A landscape with many peaks, sampled at points; each row gives a point and its height.
From any point a climber steps to the highest of the 4 points nearest to it. It stops when none of these is higher. Distance is the straight distance between rows; heights are no part of it.
Tobop (h 482): [ 41 -30 -15  41 -43  -3  36 -94 -42 -33 -41  61]
Felu (h 481): [ 39 -26 -11  37 -31   3  31 -89 -34 -25 -42  47]
kibo (h 470): [ 27 -24  -5  36  -7 -17  11 -64 -49  -9 -58  13]
vaz (h 403): [-31  14  14   6  38 -27 -41  82  29   2  17 -50]
Roper (h 440): [ 27 -21   1  23 -17  -8  21 -48 -44  -5 -45   2]
podo (h 594): [-17  26 -31  18  63 -55 -25  20  -5 -23 -18   1]
gokez (h 451): [ -9  10  14 -10 -10  31   2  21  20  28  16  18]
kare (h 649): [  0 -14  13 -27 -30  44  32 -31 -16  -4  19   6]
volu (h 306): [-55  30  11  10  35 -23 -55 113  30  15  57 -48]
dus (h 826): [ -7 -25  18 -47 -27  75  12 -21  12   9  39   7]
tep (h 694): [ -5 -15  14 -35 -25  61  16 -21  -2   5  29   8]
Nal (h 629): [ 35 -28   3 -24 -52  39  45 -64  -2 -15   9   2]
topuv (h 699): [ 12 -30   6 -39 -42  52  37 -49   0 -11  32   3]
kikos (h 779): [ -7  -2   4  -6 -16  13  23  -7 -27  11   2  11]
nozu (h 439): [ 21 -11 -26  38  -1 -46 -13 -56 -59  -6 -73  12]
zata (h 623): [-18  42 -39  19  68 -72 -26  21 -25 -44 -35  -5]
Rufu (h 723): [ -5 -41  18 -53 -29  91   3 -22  26  17  51   2]
Bora (h 319): [-12   7 -18  19  37 -33  -8  18  11   5   1  13]
papan (h 527): [  0  16 -42  16  32 -74  -6  -3 -23 -17 -25   5]
somok (h 526): [  0   7  30 -42 -31  48  -8  36  54  33  43 -10]
Fope (h 522): [-11  18  39 -20   6  14   0  63  63  13  53 -33]
sagem (h 568): [ 34 -19   8  -3 -37  24  40 -58 -18 -15 -12   4]
nas (h 459): [ -8   7  -1  13  34 -16 -12  36  33  13   5   4]
dimu (h 488): [ 46 -24  -8  20 -55  25  39 -87 -17 -19 -28  40]
kalet (h 537): [-28  34  -6   9  47 -45 -60  82  17  -3  -9 -45]
nes (h 722): [ -3   9  19 -30 -25  50  -8  24  37  33  28   3]
mar (h 589): [ -1  15  22 -11  -7  26  -1  32  43  27  24   5]
Tav (h 558): [-19  21 -11  15  61 -38 -42  40  16 -14 -18 -18]
todul (h 731): [  3 -34  10 -46 -34  66  28 -42   5  -3  44   4]
Vas (h 82): [ -7   7 -11  11  18 -17   1  20   8  16   6  18]
Mure (h 430): [-13  -3  17 -29 -20  54   6  -3   2  16  24  13]
Noz (h 511): [  6 -12  10  -6 -23  14  32 -22 -33  -2  -6   2]
Pusag (h 480): [ -1 -49  29 -55 -36 102  -5  -8  47  28  59 -10]
rak (h 578): [-15   9   5  10  48 -23 -29  49  33   2   0 -23]
Nabo (h 479): [ 31 -28 -10  42 -11 -13  20 -81 -45 -23 -58  32]
tiba (h 444): [ 15 -11 -18  24 -10 -39   6 -33 -48   5 -50   3]
dugi (h 324): [-11   4   1  -2 -10  14  14   6 -11  16  10  20]
kevap (h 559): [ -8  13 -29  14  43 -53 -10  14  -4  -6  -9   9]
Dono (h 853): [ -8  -3  10 -16 -19  29  22  -9 -21   7  10  15]
feluv (h 202): [ -4  -2 -16   7  -3 -28  14  -1 -35  14 -10  11]
nelif (h 683): [ -4  17  32 -27 -12  25  -4  49  62  26  45 -18]
nef (h 11): [ 23  23 -49  29   7 -82 -12 -31 -46 -12 -66   5]
mir (h 160): [-44  13  30   1  31 -16 -35  93  33   8  42 -51]
zabig (h 693): [   2   57  -44   33   57 -103  -11    6  -46  -55  -63  -10]
vali (h 727): [-10  11  16  10  36 -14 -16  54  43   9  10 -23]
Pon (h 425): [  9  16 -44  17  10 -75  -3 -13 -35  -3 -37   3]
muvu (h 216): [ -1 -10  28 -51 -39  71 -17  19  44  36  46 -11]
mepu (h 370): [-45  30   5   5  34 -35 -55 107  23   9  38 -53]
fizul (h 483): [ 41 -26 -15  30 -56  16  37 -94 -34 -26 -34  57]
vefo (h 525): [ 38 -21   6  18 -32  13  35 -68 -25 -16 -32   9]
tabe (h 291): [-16  14  37  -7  20   2  -5  66  52   8  38 -40]
rolap (h 575): [-25  38 -21  15  64 -47 -56  52   5 -21 -27 -22]

Call two points neighbours if one is among the 4 nearest of the other. Go from one point of each pair to the other, from neighbour to neighbour, staying as high as possible. Name the lowest point that can't be avoided.
zabig and vali | Tav
nes and vali | Pon
dus and Dono | kare
Dono and nes | Mure

Where does a climber stop that starts at each point below?
vaz | vali
papan | zabig
topuv | dus
Fope | nes
Roper | dus
muvu | dus
feluv | Dono
Felu | dus
Pon | zabig

Two climbers start at each pair of points below. Name the first point that both come to, or write never.
nozu and tiba | Nabo
nef and Tav | zata
rolap and mir | never
Bora and kalet | zata
